Points on a hilly landscape, in no order, each with its height.
A ball rolls from a point to the lowest of its 2 nearest points, and stops where none of them is lower. Distance is the straight distance between rows; heights are no part of it.
Q_407 height 107: [ 14   9   8   7  22 -15 -27  -9  11 -11 -14  -1  12   0 -13 -21 -11  -6
   7  -1   4  -1 -11   4   3  11   2  -5  28  -3   7   7 -20   2 -11  11
  -7  -6  11 -11  -4  10  25   0  14   7  24  -9]
Q_695 height 206: [-16   3   5 -16  -7   1  20  36  -8  13   8 -14  -9 -13  16  10  16 -44
 -24   8 -22  -2  22   2  14  21   3  -5 -13 -12   7  17  -1   2  28 -12
 -16  -9  -4  -9  16  -2  16   9 -12  -9 -19  -3]
Q_365 height 74: [ -8 -15   0 -17 -14  -9  18   2  10 -13   3  12  -2 -26  16   4  14 -11
   3  22 -31   4   8  -5   1   4   3  -2 -11   2   5  -8   8  26 -18  -7
  -4  -5 -15  19  -7  11  -1 -10   6   6   4  -8]
Q_647 height 327: [ -4 -16  -5 -26 -20 -11   7  -9 -18  11 -14  22   4 -13  -6   6  -1 -21
 -12 -26  -4  13 -13  -3  17  18   2  26  -8 -24  13  19  -6  24   3  -2
  -6 -32   3  -4 -21   5   7  -2  -2 -26  18   7]
Q_851 height 387: [ -2 -20 -20 -21 -26 -11  15 -14  -4   4 -12  12  11  -5  -9  14  -3 -13
  -7 -16  10  36 -10  -7  13  -1 -10  24 -15 -12  -5  10 -10  37  -4  -5
  13 -12  10  -2 -11  21  -6 -12  -2 -14   5   7]
Q_397 height 407: [  7   8  11 -12  10 -14   0  22  -2   9  -3   2  -2  -3   3 -13  19 -39
 -13   2 -29  -5  19  13  12  30   6  -6  -9 -28  28  40   2  -5  19   7
 -35  -9  -7   5  -8  -1  30  20   0 -16  17 -14]
Q_711 height 152: [-10  16   3   3  -1 -11   6  37   7 -13   4 -17  -2 -24  10  -6  25 -18
  -2  27 -18  -4  25  19  -2  -1   8 -26  -1   3   2   9   2  -3   0  -2
 -13  34 -17   0  32  11  16  21  -6   5 -27 -28]
Q_239 height 440: [ 19   3   5  13  16   8 -35 -30   0  26   5   7   4  36 -12  17 -35  16
 -28 -16   6 -26 -24 -32   4  12  -7  23  -6  -1  12 -17   7   7   2 -11
  41 -19  -4 -15   0  -2   2   1 -18 -10   9  17]
Q_737 height 281: [-10 -18   1 -12 -11  20   3   2  -2   2  -7   5  -5   8   2  15  -5 -11
 -24  -6  -5  -1 -15 -18  22   6  -5  10  -8  -8  -9  -3  12  -4   1 -14
   3 -28  -1  -2 -11 -10 -16 -10  -9  -3   3   5]
Q_904 height 177: [-10 -16  12  -7 -20 -20  13  -5   7 -12  13   4  10 -18  26   9  16 -17
  -9  16 -26   1  25   1   9  21  -4   2 -15  15  -5  -8  -5  41  -4 -13
   1   3  -2  14  11  28  22  -1  -9  -9  -4 -14]
Q_45 height 57: [-21  22   0  11  -1   5  24  31  11  -3   5 -17  -5 -18   8  -5  20  -4
  17  29 -12  -9  12  18  -6   4   6 -32   2   7 -16  -2   6 -12   6  -8
  -7  29  -4   2  32  -2  -1  28   6  13 -26  -9]
Q_963 height 169: [-17  18  -6  10  13   3   3  34  16  -9  -5 -10 -13 -13   7 -10   8  10
  10   9   1 -15   8  21  -2  -6   6 -22  17   5 -15  -1   9 -31   0   9
 -19  21  -4   1  16  -7 -19   8  14  10 -17  -5]
Q_516 height 278: [  4  -1 -12   7 -14  -3   1 -19  19 -13 -11  -5  18  24   3  10  -4  -6
 -16   4  12  17  17   0  15  -5 -26   0   2  28 -16   5 -21  31 -10   5
  35   3  18  -6   7  20   7  -1  -8  14 -10  -2]
Q_630 height 521: [ 27  -1 -14 -30 -28 -13  -6  -8  20  -3   4  10  21  15 -13   5 -18 -25
 -23   3   4  21  -4 -17   7 -28 -17   6  -7  11  -1  11 -26  19  -5  -8
  26  10   3  -7 -14   7   8 -12 -18   3  -5  -3]
Q_351 height 183: [-17 -20  -8 -21 -23  -4  14   9  11 -14  -7  25  -4 -11   1   6   0 -18
 -20   2 -16  15  -9 -14   1  -4   7   3 -14  -7  -5   5  10  13  -4 -10
  -3 -14 -10   7 -12   7 -11 -10  -2   4   7  -2]
Q_449 height 495: [  8   4  21   3  18 -11 -23 -12 -11  20  -4  23   9  -3  -8   1 -10   5
 -17  -9 -29 -11 -19 -17  13  32  21   6  -4 -17  46  17  12  17   6  -7
  -3 -24 -16  -9 -21  -1  24   2 -17 -14  26 -12]
Q_266 height 409: [  1  -8   4  19  27  17  -7  -6  -3 -10  -1  -7  -9   8   8  -8   1  22
  -3  -9   7 -15  -1  -2   0   3  -6  -7   6   9  -2 -24  19 -12  -1   5
  -4  -9  -7   1   4 -16  -5 -12   4  11  -1   4]
Q_957 height 353: [-35 -12  -4  -4  13  12 -10  23  16  -7  -5   7 -24  -8  -7  -9  -7  11
 -13  -9   2 -15   4   8   9  -1  12  -7   0  -7 -29  -9  31 -36  11   4
 -19  -2  -6  -2  -7 -21 -37  -1  11   4  12   6]
Q_103 height 441: [  4  -5 -27 -16 -28 -17  35   9 -15   0   7   9  -4 -28   1   6  11 -11
  33   1  11  22   3  -1 -25  -9  13  25 -15 -15  -7   0 -23   3 -13   3
  -7  -3  13   6   1   9 -20  11  10  -8 -13  16]
Q_575 height 572: [ 14  -2   8  -8  29  14 -42 -16  13 -16   4   3  -3  26 -25 -13 -35  26
  13 -20  15  -1 -18  -1 -18 -21   7  11  24  -5 -17 -10  13 -16   7  -2
   1   1 -15 -15   1 -13 -13 -15   3   8  28   3]
Q_409 height 242: [ 10  -9  10 -20  -1 -10 -13  -8   8 -18  -7  22  15 -13 -23 -14 -12   3
  16  -5 -17  10 -17  -8   0 -10  14  11  16  -8  18  10 -14  18  -9  -1
   6   0 -14   0 -18  13  26  -7   1   9  24 -15]
Q_525 height 360: [ -6  11  -7  -5  -6  -8  34  31 -29  14   5  -6 -10 -23   9  -4  28 -15
  17   9   1   6  -1  12  -4  -3  24  -8  -9  -8  18   9  14 -25   6   1
 -44  13   2   3   6 -11 -17  17  -3  -1  -4  20]
Q_173 height 303: [  2  -4 -18  14 -14   7  -5  -2 -15  32  -9 -24  10  21  -1  27 -17 -23
 -29 -17  16   8   1  -5  25   9 -29   3  -3   0  -9  12 -30  -1  12  -8
  25   1  27  -9   5  -5   4  -4 -23 -11 -18  13]
Q_229 height 378: [  2  15 -26   9 -11   8 -10  -4 -16   8 -10 -15   6  17 -15   8 -10   1
  18 -22  48   6  -5   3 -10 -15  -8  16  13  -4 -30   1 -28 -17  11  20
   9   1  27 -16   0  -3 -15   1   7  -1  -5  23]
Q_946 height 539: [ 20  -5  12  -7   0  20 -12 -14 -17  -6  31   1  -3  20 -16 -15 -11  41
  33 -21  18  -2   2  -8 -40 -30   8  -3   9  -3  -4 -20  26 -38  25  13
 -10   5 -15   5 -19 -15 -32   0  13  14   9  14]
Q_718 height 423: [-10 -12 -28 -19 -32  -6  33  -5  -4   0   1   2   2 -16   4   8   6 -18
  11   6   9  18   5  -5  -2  -7  -9  18 -14  -7 -14   6 -15  25  -9  -7
  10   4  21   1   2  13 -11   7   2  -6 -15   9]
Q_537 height 310: [-12 -10   3  26   0  27  16   9 -23   1   6 -14  -7   4  26   8  24  17
  12   3   5 -13  10  -6 -12  12 -18 -15  -6  16 -13 -15   9  -4   8  -8
   6  -4  10  -2  19 -16 -15   8   7   5 -27  15]
Q_915 height 487: [  0 -10  19   9   3 -16  20  -6 -25   6   0   4  15 -22  28  -6  27 -11
  -6  18 -23   1  14  20  12  34   3   1 -20  -8  39  -8  15  22  -5  -6
 -21  20   0  20   2  17  18   0  -6 -22   6 -10]
Q_806 height 363: [ 14   6  -4  16  13   3 -32 -17   2  22 -10 -16   6  34   6  21 -34 -15
 -33 -13  22   3  -7   5  25   8 -18   2  10   3  -3   3 -26   3   4 -11
  26 -12  19 -16   5  -4   4  -5 -11  -8  -7   3]
Q_690 height 366: [ 30  -7 -11 -12 -21   7  13 -39 -19  10  23  -9   4   8  -9  15  -5   8
  22   1  21   5 -23 -32 -23 -15 -25  33 -17   3  15  -7  -6  12   9  -2
  21  -5   2  -8 -13  -1   3  -8  -6  -1 -16  23]
Q_760 height 460: [  9  -4  33  13  23 -30   3 -10 -12  20  -9  19  16 -20  13 -15  15   5
  -5   5 -21  -5   9  22  11  26  13   0 -24 -16  54   1  12  25  -9   4
 -23  18  -5  17 -18  13  35   3 -11 -26  21 -13]
Q_127 height 263: [-17  11   5  25   6  24  12  24  -3   3   3 -18 -12   0  11  11  10   4
  -5   8   8 -19   9   3  -2   2  -9 -22   2  16 -34  -7   1 -15  22 -14
  -1  -6  11 -10  37 -18 -12   5   9  11 -23  -1]
Q_322 height 702: [-26  14  -8 -17  -9 -27  20  26  15  -6  -8  10 -11 -27  -9 -22   8 -23
  14  14  -9   1   2  26 -19  -6  23  -7  -6 -17   6  12   7 -20 -22   0
 -24  28 -11  19   0   8  -9  19  10  -7 -12 -15]
Q_780 height 273: [ 26 -12  -6  10  -3  14  -6 -33 -10  15  11 -10   4  29  -7   9 -11  16
   2 -12  20  -8 -20 -29 -12  -3 -27  20  -4   8   4 -16  -4  10  10  -1
  34 -11   6  -5   0  -4   1 -12  -5  -1 -13  19]
Q_425 height 679: [ -5  15  -9  -3   4  -9   4  24  16 -10   0  -5  -3 -24   3 -28  15  17
  10  17 -13   5  12  22 -11 -33  14 -10   1 -10  23   0  18 -16 -30  16
 -19  43 -26  30  -9   8  -3  -4   6   9  -7 -18]
Q_258 height 335: [ -3   5 -14 -14  -4  -1 -12  13  25  -3  11   5 -12  19  -3  10 -24 -16
 -25   3   9  -1 -12  -3  16 -28  -4   1  -3  10 -32  -2  -6 -18   4  -6
  -2   5  -4 -13  -2 -15 -21 -10  -2  14  -2   5]
Q_125 height 664: [ 14  11  -6   0   0  -1  -1   9  18 -23  18  -8  -4 -14  -4 -18  15  33
  24  26 -11  -4   3   3 -30 -27   4  -5   5   8  18 -12  22  -8 -24  16
 -10  24 -33  25 -14   5   3 -11   6  24  -6 -24]
Q_191 height 269: [ -5   0 -14 -13 -14   5  16   7 -22  12   3   0  -6  -6  -4  11  10  -9
   8 -22  13  14 -15 -15  -7 -13   5  13  -4 -13  -6  -2  -6 -21   4   2
 -10 -17  15  -7  -3 -12 -14   5   6  -5  -1  30]
Q_90 height 455: [ 16   4   0  25  -8  19   1 -22 -34   2  13 -21   2  19   6   3  20  21
  48  -6  39  -7   9  -3 -36   0  -9   5   6   6  -7 -18   0 -23  14  11
   8  -6  25  -2  -1 -11 -12  10  16   2 -17  33]
Q_264 height 259: [  1  -9 -23 -20  -7  18   4  -5  11  -7   2  14  -6  12 -13   0 -22   7
  -8  -6  16   1 -19 -16  -5 -26  -7  13  -1   7 -21  -3   5 -15   6   1
  10  -3  -3  -5  -8 -17 -27  -7   1   9   5   9]
Q_798 height 450: [  4  -1   2   6   6   7  11   7 -14  -9   5  -1   4  -7   4  -7  16  22
  18   9   8   2   4  -3 -21  -5   4 -12   9   6  10 -22  17 -16 -12   7
 -15   4  -1  12  -4  -9 -12  -4  16   7  -6  11]
Q_249 height 691: [ -7  16  -7  -8 -11 -27  25  25  -4 -11  -8   2   8 -32   5 -22  25  -9
  12  15 -10  -1  16  30 -17 -25  12  -8 -10 -11  21  -8  18 -12 -23   1
 -27  51 -15  28  -3  13  -9  20   7  -7  -6 -12]
Q_891 height 459: [-12   3  23   9  -1  -2  32   9 -26  -1 -14 -11  16 -28  25   5  26  -8
   1  15 -19  -2  27  35   8  23   0 -10 -21  -5  10  -6   3  19  -1 -18
 -19  19   4  23  25  18  22  20  -8 -20  -9  -4]
Q_62 height 599: [ 14   3  -2 -26  10  12 -32   3  21 -22   9   7  -7  13 -26 -10 -43  24
   9 -15  12   6 -20  -6 -10 -41  19  13  21  -5 -25  16   7 -26  11   0
   4   7 -25 -11  -8  -9 -15 -18  -2  20  20  -8]
Q_294 height 452: [ 14   9  -4   4   4  -4 -20  -3  35 -15   0  -8   3  30  10  18 -19 -18
 -13  11  15   1   3   0   4 -23 -17 -19  20  24 -38   5 -12   4  -8   2
  19   8  -1 -14  11   2  -4 -16  -3  18  -9  -9]
Q_662 height 519: [ 27 -10 -10  18  -1  28 -18 -27  15 -12   4 -14 -11  52   8  -2 -21  22
  11  13  44  -9  13   0 -24 -14 -39 -14  13  25 -38  -9   4  -4   9   3
  32   0   7  -6   6  -9 -11   1   7  12  -5  -1]
Q_556 height 645: [ 16  13  -6 -22  -5   3  -7   9  14 -24  26  11  -7  -5 -22 -17  -1  22
  19   9  -5  10 -12 -10 -28 -36  17  -3   2  -3  15  -3   6 -19  -3   4
  -4  13 -33  10 -17  -2   5  -9   6  26   2 -18]
Q_828 height 140: [  1  -4 -16 -12 -13  14  13   5   0   0  17  19 -17   3 -10   6 -14   7
  14  -8  19   6 -14 -17 -13 -25   3   9  -8  -7 -26  -8   3 -29   5  -3
  -7  -6  10  -7  -6 -23 -44   7  12   0   3  21]
Q_52 height 439: [ 22  -5  -3  -9 -17  -6  11 -34 -36   8  14   5   4   1 -14   6   0  26
  35 -21  17  13 -25 -21 -23  -7   6  35   0  -8   9   0  -6   5  12   1
  12 -14   4  -2 -11  -3   2  -9   3  -8   6  31]
Q_907 height 244: [  6  16   1  13  19  -3 -17   5  15  -5 -22 -11   3   9  -3 -13 -15 -10
   4  -1  23   0  -1  15   2  -5   1  -9  27  -1 -23  15 -29 -16   3   5
  -7  -2  14 -12  11   5   9  11   8   7   4  -6]
Q_347 height 355: [  3 -11   3  -6  -2  17   6  -1 -25   5   6   0  -7   1   2   6   8   9
   0 -13  -4   2 -26 -23  -5   2   9  18 -12  -8   8  -8  17 -10   6  -1
  -4 -21  -6   2  -7 -18 -16  -3  -6  -8   6  26]
Q_302 height 245: [-29   6  -7   7  11  -5  -2  24  38 -20 -11   3 -12  -3  -1  -9   0   0
  -4   7   5  -5   6  11   0  -7   1 -22  20  16 -32   0  -2 -12 -11   5
  -2  16   1  -4   4  -1 -18   2  12  18   2 -13]
Q_820 height 98: [-20  14   1 -10   1   6   2  34   7  10  -3  -1  -6   0   5   6  -2 -39
 -25   9 -21 -10  20   4  26  24  -5 -19   1   6  -9  14 -14  -3  21  -6
 -11 -11 -10  -8  16  -3  10   5  -5   4 -11 -14]
Q_451 height 405: [ -5  11 -11  -9 -15 -18  43  17 -34  11   3  -1  -9 -29  10   2  29  -9
  30   5   6   9   3  12 -24  -8  23   4 -12 -18  -3   8 -10 -12   3   1
 -25  20  11   5   6   2 -12  26  11 -15  -9  29]
Q_625 height 426: [ 15  -1  13  20  21  -6 -38 -14  29  -3   1 -13   5  47  15  23 -27  -4
 -31   5   8  -6  16  -1  20  -9 -22 -12  13  24 -23  -2 -11  20 -12  -2
  25  -2  -5 -13  21   4  -1 -11  -9   7   5  -7]
Q_333 height 328: [ 10   2  12 -22   6 -11 -12   2  -6 -19  -5  30   6 -24 -18 -11  -8   3
   7  -6 -30   5 -22  -4  -3  -8  32  -1   4 -11  26  23  11   3   5 -11
  -9   3 -29   0 -15   1  22  -6  -7   0  24 -15]
Q_871 height 155: [  8  -6 -22  23 -20   9   5 -33 -18  17   1 -19   9  18  -5  23  -5   8
  -5 -18  33  -4  -6 -20   6   5 -29  28 -14   3   5  -3 -11  17   4   1
  45  -8  23  -3   1   9  -1 -13 -17 -11 -17  27]
Q_618 height 95: [  3 -18   8 -23  -1 -14   5  -7  -9  -7 -22  30   9 -22 -22 -15   4   7
  25 -19 -12  16 -18   5  -4   2   8   8   8 -24  22  10  -5  10  -8   2
 -14 -10  -1  12 -16   5   9  -4   9 -14  28   6]
Q_217 height 280: [ -9 -14  15  12   8  -9   5 -24  27 -12  -5  11   6  -5   9   2  -1  10
  -3  12 -15   2  15  -3  15  13  -8 -14   8  25  -1  -5  -4  27 -23   8
  14  -5   4   5   0  14  11 -14   5  10   8 -20]
Q_725 height 357: [-14   2  -8  12  -7   7   9  11 -14  29 -14 -15   1   4   1  25  -1 -34
 -23 -15   6  -8   2  -7  28  20 -20  -1  -2  -9 -10   8 -26  -6  18  -3
  11 -24  28  -3  12  -8   3   5 -14 -26 -14  15]
Q_834 height 352: [ -5  -5  20  19  36   3 -22 -13   2   2  -4   2 -11  16  -4  -6 -12  18
 -15 -11  -7 -13 -12  -3  14  18   7   5  15  -1   6 -10  18  -7  -5   5
   4 -21  -3   0   4  -6   3 -14  -2  -3  23  -7]
Q_931 height 442: [-29   4 -14   1  -4  15  13  30   6  -4  16  -2 -25 -22   7  -2   8  17
 -10  10 -21 -13   0   7   0  -5   8 -12 -21   0   1  -5  36 -13  -5   5
 -20   8 -28   8  -9 -11 -17  -6   9  20  -5   0]
Q_309 height 404: [-22  -6   5   5 -13   8  18   5 -27  23 -10 -11   6  -6  12  16  18 -30
 -15  -8   4   3  11   4  16  38 -13   2 -12 -10   3  11 -25  26  26 -11
   0 -18  21  -5  16   8  18  14 -10 -23 -11   9]
Q_745 height 377: [ -4 -18  11   6  -1   0 -13 -33   5  10 -14  27  11  24 -14   1 -19  19
 -24 -19   5  11 -14 -10  20  15 -16  18   5  10   4  -3  -1  25  -1   4
  30 -23  22   1  -5   7  -5  -5 -10 -12  22   7]
Q_730 height 493: [ 17   9 -21 -17 -32 -15   5   1  26 -17   3   5   3  17 -11   1  -6 -21
  -3  18  13  15   0  -6  -6 -38 -16   9  -3  14 -11   7 -27   3 -16   1
  22  22   6  -6   7  13   1   0   0  13 -15  -4]
Q_862 height 422: [-21  -4  25  17  15   1  -7   5   0   4 -10   6 -10 -11  13  -1   7   4
 -21   1 -19 -13   7   8  27  34  12 -17  -6  -1  29  -6  16   0  -3   7
 -18 -12   1   5  -2  -1   4 -11  -2  -5  10 -18]
Q_951 height 321: [  0   1  10 -16   3 -18   0  16  -3  -8   1   1   3 -18   2 -16  15 -24
  -3   9 -27   2   5  17   0  10  10  -4  -4 -14  15   9  -2   3  -1   1
 -23   6  -7   9   6  12  24   9  -4  -6   6 -14]
Q_342 height 474: [ -6  -1  13 -16  13  -2 -11  -1  -3  22 -14   6  -8   2  -1  -2   2 -29
 -13 -10 -23 -12  14   9  21  45  -1  -4   0 -22  23  38  -7   3  14  10
 -26 -32   0   3 -16  -7  20   8   5 -16  25 -21]
Q_738 height 318: [ 15  10 -13   4   6   3 -19  -4   7   2  -6  -9  -4  23  -7   5 -21 -11
  -1  -7  28   4 -11  -3  -4 -22  -2  10  29  -4 -15   2 -28 -21   6   4
   2  -6  17 -20   1  -7  -4  -4   1   3   5  11]
Q_317 height 491: [ 21  11   4  -4   4  14   2  -4 -13  -2  25  -5  -8   2  -6 -17  11  33
  33   7  14   8   0  -5 -45 -24   3  -3  14   3  10 -12  18 -26   5  17
 -11  14  -9  13 -10 -12 -18  -3  12  24  -1   2]
Q_253 height 713: [-24  13 -24  -8 -12 -12  19  16  24  -4  -2  19 -14 -22 -13 -13  -1 -10
  26   8   4  -2  -7   5 -16 -16  15  -2   1   1 -16  -1   0 -21 -23   5
 -10  21   4   7  -7   2 -31  17  20   7  -1  -3]
Q_316 height 527: [  5 -10  14 -21  12  -9 -26  -5   9  17  -5  20   5   2 -10  -1 -12 -21
 -21  -9 -32   0  -7  -6  16  33   9   3  -5 -17  22  23  -4  19   9  -3
  -8 -29   0  -4 -21  -3  24   3  -5 -12  28 -17]
Q_35 height 494: [ 18   3   5  -8  12   1 -13 -29 -19  -4   2   8  16   2 -16  -3 -17  27
  23 -27   6   0 -30 -12 -22  -7  11  21  12  -4  15  -9   3   1   3   0
   5  -5   0  -9  -7  -7   5  -7   2  -1  15  22]
Q_69 height 490: [ 19  -8 -16  16 -12  28   1 -24 -14   2   7 -14  -2  35   4  -5  -1  22
  26  -1  44  -6  12  -6 -36 -14 -28   7   5  14 -24 -18  -2  -7   4  11
  23 -10  20  -4 -11 -14 -14   4  13   6  -8  13]
Q_984 height 246: [  3  14  10  -2  20 -19 -10  22  17  -7   5 -10   5 -12  10 -12  14 -28
   3  19 -17  -4  15  18   7  10  11 -19  11  -2   9   8 -16   5  -4  -1
 -12  15 -11   0  17  15  34   8  -5   7   0 -31]
Q_428 height 364: [ 21 -10  -4   3  -5  18 -20 -41 -12  20  13 -11   5  37 -10  24 -26  17
 -16 -19  10 -18 -34 -33   7  -8 -14  21 -14  -3   8 -16   3   0  14  -8
  40 -10  -4 -10   2 -18  -5 -11 -25  -6  -3  26]
Q_726 height 351: [ -4   6  -3  10  -6   6  24  -2 -16  -6  -1 -21   8 -15  19   1  28   2
  18   8   6   1   6   0 -12   5  -7   0  -7   8  -7 -11  -2  -2  -2  -7
   1   5  14   1  20   3   3  13  -2  -4 -23  13]
Q_138 height 331: [ 10 -12  21   2   9 -18  -8 -15  17  -2   4   0  15 -17  10  -9  10  -1
   2  20 -28  -4  14   2   2   9   8 -12  -3  12  22 -15   3  28 -15   3
  -2   7  -1   8  -9  11  31  -9  -1   2   5 -22]
Q_381 height 477: [-15   2 -11  -9  -7   9  -4  25  24 -13   5   2 -15 -22  -8  -8  -5  27
  -9  10 -28  -1 -10  14   4 -23  21 -12   3 -10   0  -1  31 -14 -19  12
  -8   9 -39  22 -19   1  -9 -16   7  20  -5 -19]
Q_901 height 388: [ -9  -8 -10  12  -3   4  21  -7 -30  11  -1 -21   7  -7   9  12  20  -7
   5  -2  15   9  10  -3   5  21  -8  19 -12  -1  -5  -3 -21  24   8  -4
  12 -12  21  -1  13   9  18   0  -4 -15 -17  15]
Q_20 height 537: [ 18  -5   9 -13   8  12 -15 -17 -10 -11  11   9  -1  10 -22 -15 -20  35
  30 -18  15   5 -12 -10 -28 -22   9  13  24  -7  -6 -22  12 -21  11   1
   8  -9  -7  -2 -10 -15  -6 -10   6  12  12  15]
Q_437 height 433: [-14  -4  19  12   2 -12  10   5   0  -8 -18  -1  18 -30  19  -4  23   3
  15  19 -14  -2  35  21   3  15   4 -21  -1  -1   6 -10  -9  26 -20   3
 -20  19   6  25  11  23  27  10   7 -14   1 -26]
Q_234 height 461: [  6   5  25  24  21   0 -17  -7   2  16   8   0 -14   1  12   6   8  12
 -27   7 -28 -12   1  -1  26  26  14  -6  -9   6  39  -7  34   6   1   3
  -7 -13 -17   0   2   0  11  -7 -14   4   4 -16]
Q_956 height 403: [-32   7 -13   6   3  11  10  45  17  11  10   0 -37 -20  -5  -8   1   5
   0   5  -9 -16  -3  19   5  -8  27 -10  -9  -3 -11  -4  33 -42   8  -1
 -31   8 -14   0  -5 -22 -37   3  11   9  -3   7]
Q_5 height 401: [  2   7  12  30  15   1 -32 -22  16  17  -2  -9  -2  39   9  23 -25   0
 -33  -8  11 -12  13  -1  26  18 -17  -4  12  27  -8 -12 -11  17  -2  -3
  24 -10  20 -16  22  -2   2   2 -11  -5   2  -4]
Q_200 height 233: [ -7  -3   5 -17  -2 -12  18   5 -23   4 -23  12   8 -15  -3   1  12 -13
   9 -19  -7   8  -7  10   1  18  15  10   4 -26   8  10  -8   0  -3   5
 -19 -16   0   6 -16  -1   0   3  11 -18  18  11]
Q_887 height 623: [ 19  18   6 -26   3  -1 -27   7  14 -19  12   9  -5   2 -22 -13 -24   8
  12  -1  -4   5 -21 -10 -13 -38  24   6   8  -8   7  21  -5 -16   0  -2
   8   3 -31 -13 -15   1  12 -13  -5  16  13 -12]
Q_271 height 415: [  6   6  19  -5  26 -10 -27   8  -6   1  -1  18   1  -6 -21 -20   0  12
  -6  -6 -25  -4 -19   3   8  14  26  -4   2 -22  37  29  10   1   2  -3
 -17  -8 -28  -3 -28  -5  32  -1  -6  -1  26 -14]
Q_657 height 325: [  1 -19  -4   8  -8   9   1 -22   5  -2 -12  10  11  24  -2   8  -8   1
 -22 -12  12  19   0  -9  19   2 -24  13   0  15  -6   3 -13  25  -8   1
  31 -18  21   4  -8   4  -5 -13  -5  -5  -4   5]
Q_385 height 264: [  9   4  16   3  29  -5 -35 -20   9  -2  -9   7   2  16 -11  -5 -29   9
  -5 -16   6  -5 -21  -1   5   1   5   2  23  -3  11   1  -3   4  -4  -2
   5 -19  -5 -14  -9  -3  15 -13  -6   0  23   0]
Q_273 height 294: [-31  -9  -6  11  17   3  -6  25  27 -17 -12   3 -15  17   2  -8 -13   3
 -21  -1  10 -13  10  14  19  -1  -5 -15   9  13 -44   0  16 -10   0  -1
  -2   6   5  -9   3 -19 -34  -3  12   8  11  -8]
Q_54 height 443: [ -4 -10  17  -5   7   8 -26 -23   4  10 -17  25  -1  27 -16   5 -31   7
 -29 -27 -19  -5 -22  -8  30  20  -1  10   4  -6   5   5   5  14  -1  -2
  14 -27  -1  -1 -11  -9 -11  -5 -10 -17  27  -5]
Q_206 height 721: [ -8  19 -15  -2 -16 -14  26  12   5  -3   2  11 -11 -23  -1 -14  16   7
  38   8   6   1   6  12 -41 -20  16  -5  -8  -8 -12  -8  -4 -20 -20   7
  -7  30   6  23   1   7 -26  26  29   2 -11  -1]
Q_529 height 472: [  7   5 -15  -2 -13  -2   2   5  35 -17   9  -8  -3  21   2   4  -1 -11
  -1  26   8   2  14  -4 -11 -27 -17  -7  10  32 -34   5 -11   4  -9   4
  24  14  -3 -11   9  10  -7   3   6  24 -19 -13]
Q_840 height 202: [-29   5   1  17   8  11   2  37   2   5   1 -13 -15   2  17  14  -4 -14
 -22   9  -8 -15  13   8  22  17  -2 -27   4   5 -23   5   8 -10  26  -6
  -4  -8   3 -13  21 -11 -10   3  -1   6  -9  -4]
Q_233 height 410: [  2   6  24  29  14  -4  12  -8  -3 -10 -10 -13  15 -14  22  -7  27  12
   8  26 -14  -1  26  13   5   8  -1 -19  -6  12  19 -20  14  10 -19   5
 -20  32  -3  14  17  13  17   5  -1  -7 -11 -19]
Q_615 height 398: [ 18  -2  25   1  20 -26 -13 -12   6   8   9  17  18 -19  -4 -14   8   9
  -5   8 -31 -12   3   1  13  23  11  -3 -15  -4  50  -2  11  27  -3  -3
 -10   6 -15   2 -13  22  39   0  -6 -10  22 -18]
Q_593 height 421: [  2   9 -11  18  -1   7  11 -12 -29   7  -4 -23  12   3  -5   2  16  17
  35 -23  35   8   3   3 -21   4   2   9  11   0 -16  -7 -16 -14   5   5
   2  -4  32  -5   3   1  -5  13  15   2 -14  25]
Q_636 height 243: [ 10  -4 -28  18 -24  12  -6 -20 -19  19  -4 -32  13  13   5  29  -7  -6
 -17  -8  35   7   7 -12   8  -1 -35  12 -18   6 -10   4 -26   5   8  -2
  34  12  24 -10   9   4   4 -12 -22 -14 -36  13]
Q_163 height 293: [ -2   4  -4 -10  -3   6  16  25 -16   8  11 -13 -13 -18  14   1  19 -20
  -6  11  -7  -5   3  -2   1   1   7  -8 -16   3  12   9  14 -17  12 -11
 -27  -2  -7  -5  13  -8   2  -1  -7   1 -22   9]
Q_450 height 383: [ -7   6  22  30  10  15  14  -6 -12   1   0 -24   5 -14  28   0  28  11
   2  18  -9  -6  22   8   5  21 -10 -23  -3  22  -4  -8   1  10  -1  -7
  -1  11   2  -4  27   7  13  12  -7   4 -25 -10]
Q_142 height 236: [-11 -15   2  -4 -17  -9  10  -9  16 -14   0   0  15   1  14  13   9  -7
 -14  15 -15  11  21  -6  17  15 -19  -6  -3  32 -18  -6 -14  41 -16   3
  25   2   6   0   7  17   4  -1  -1   4  -1 -13]

Call two points neighbours if one is among the 2 nearest of the other. Go from one point of each pair to the other, from neighbour to neighbour, staying as low as possible. Name the highest point that can't be avoided.
Q_820, Q_365 -> Q_294
Q_828, Q_45 -> Q_316
Q_871, Q_618 -> Q_103
Q_365, Q_828 -> Q_347
Q_780, Q_820 -> Q_309

Where does a ball stop that starts at each point below?
Q_730 -> Q_871
Q_662 -> Q_871
Q_437 -> Q_820
Q_381 -> Q_45
Q_69 -> Q_407
Q_316 -> Q_45
Q_946 -> Q_407
